Each row is a point on a landscape with many valleys, with its height.
From any point a ball takes the steepest step (drop divided by distance) to one of its 4 nearest points. It stops when none of these is lower. Distance is the straight distance between rows; heights are no part of it.
q_967: [  3.0  16.0   3.6  23.1  37.3   1.1 -24.7 -34.7]  h=25.7
q_880: [  3.1  36.7  26.5   7.7 -50.7 -34.5  31.6  21.2]  h=17.5
q_145: [ 40.6  -8.5  11.0  -9.0 -31.1 -17.0  15.4 -35.4]  h=54.7
q_633: [-32.2  10.1  -7.8   3.1  25.2   4.1 -18.0  25.3]  h=22.3
q_182: [ 38.8  -5.9   1.7  -4.5   0.6  -0.2   5.7 -57.1]  h=34.2
q_729: [ -8.2 -24.4 -20.0  -9.2  34.2  31.3 -17.1   2.3]  h=20.9
q_544: [  5.7  27.9  25.6  26.5  17.8 -33.0 -21.3 -35.3]  h=32.5
q_781: [-44.8  -4.3  -3.7  -4.0  -5.8   0.7   5.1  79.9]  h=30.2
q_433: [ -6.1  18.0   7.9  -1.8 -51.1 -16.6  31.7  24.9]  h=31.4
q_165: [ -1.6 -41.7 -33.5 -16.7  32.5  42.9 -12.3   9.4]  h=22.5
q_359: [ -0.5  36.3  46.6  14.2 -59.3 -49.7  31.1  16.0]  h=25.5
q_3: [ 39.4  -3.4  22.3   9.0   9.9  -5.7  -7.8 -64.0]  h=26.8
q_498: [-12.5 -12.5 -16.1  -9.8  10.1   9.9  -8.3  16.4]  h=50.8
q_30: [ 16.3  -1.6  -9.3 -22.0 -45.4  -1.9  26.2   5.0]  h=61.9
q_470: [-12.9 -11.7 -15.2 -15.6 -28.2   7.1  13.4  44.6]  h=54.1
q_935: [ 11.2 -28.2 -19.5  -5.5  38.1  37.2  -3.2 -25.7]  h=10.0
q_569: [ 27.6  17.3  38.3  13.0 -31.1 -32.7  10.8 -28.8]  h=47.5
q_198: [ 26.8 -14.3 -11.6 -11.5  -0.5  10.8   4.1 -30.8]  h=17.4
q_900: [-36.7 -19.7 -17.0  -0.8  30.9  18.0 -24.9  31.8]  h=24.8
q_816: [ 33.8  -4.6   4.1   6.3  26.5  10.0  -4.1 -49.6]  h=23.4
q_896: [ -2.9 -13.6 -18.3 -25.5 -31.8  11.0  27.0  36.0]  h=57.9
q_999: [ -8.1 -30.2 -21.1   3.6  64.4  44.9 -20.1   0.1]  h=12.1
q_103: [  9.0 -19.7 -24.8 -13.5  10.6  18.8  -2.2 -10.4]  h=41.0
q_937: [ 36.9   7.1  17.7  -2.0 -44.2 -27.1  17.5 -24.4]  h=51.6
q_860: [-41.5 -16.4 -15.8 -15.4 -12.6   9.3   6.3  72.6]  h=26.5
q_951: [  0.7  17.5   8.7   1.5 -19.1 -19.2   6.2  -7.6]  h=58.9
q_637: [  3.7 -17.7 -12.7 -14.3 -27.2   9.3  14.1  14.8]  h=72.4
q_819: [ 21.4  -2.6  -4.1 -14.1 -28.1  -2.6  13.5 -15.3]  h=55.0
q_733: [-44.8  -0.8 -10.9   0.1  17.9   6.3 -18.7  62.0]  h=24.1
q_988: [ 20.2  10.8  17.2   7.6   8.4 -13.5 -10.5 -40.7]  h=34.1
q_486: [  3.8  -5.0  -2.6   6.7  37.4  17.9 -17.6 -34.3]  h=17.9
q_465: [-37.1  20.9   1.7   1.9 -15.0  -9.2   5.0  56.1]  h=38.0
q_350: [-23.4   7.9  -2.2  20.4  47.7   4.3 -34.8  -0.7]  h=20.2
q_16: [  0.9 -37.3 -28.8   3.1  58.8  61.2  -7.8 -17.2]  h=15.2
q_507: [ 16.0  22.0  42.5  26.8  14.5 -36.4 -18.2 -49.5]  h=17.6
q_891: [-23.1 -17.5 -13.7   9.7  55.2  33.4 -26.5   0.0]  h=16.2
q_854: [-12.4  26.5   8.9   4.2 -34.4 -20.4  15.0  29.4]  h=34.4
q_851: [-17.8   7.4 -12.4  -5.7 -21.3  -1.3  14.2  39.7]  h=46.9
q_743: [ -8.4   9.5  -7.5   8.5  23.0   8.5 -20.0 -13.7]  h=28.1
q_974: [ 15.1  24.8  34.4  16.1 -13.8 -39.7  -4.1 -20.0]  h=18.4
q_45: [ -7.4 -16.7 -15.0 -15.0 -10.5   7.9   2.5  18.2]  h=78.8
q_314: [ 19.9   0.1   7.1   1.2   1.6  -3.4  -1.6 -33.2]  h=14.5
q_101: [ -7.9  29.1  19.0  10.7 -17.6 -32.8   1.1   7.2]  h=47.6
q_265: [  3.3  20.0  19.7   8.2  10.1 -18.9 -14.6 -20.7]  h=42.5
q_151: [ -9.9 -28.3 -27.1 -25.0 -17.3  15.0  16.7  37.5]  h=72.7
q_21: [ 14.7   8.3  13.9  -6.6 -36.3 -21.1  16.4  -4.4]  h=55.3
q_842: [ 15.5 -18.6 -17.4   8.5  52.8  39.3  -8.3 -41.6]  h=12.5
q_978: [-27.4  30.9   9.9   5.9 -32.9 -23.5  16.1  44.4]  h=39.6

For each start below, name the point where the ball stops.
q_937 -> q_974
q_781 -> q_999
q_145 -> q_314
q_350 -> q_999
q_860 -> q_999
q_30 -> q_314
q_486 -> q_935
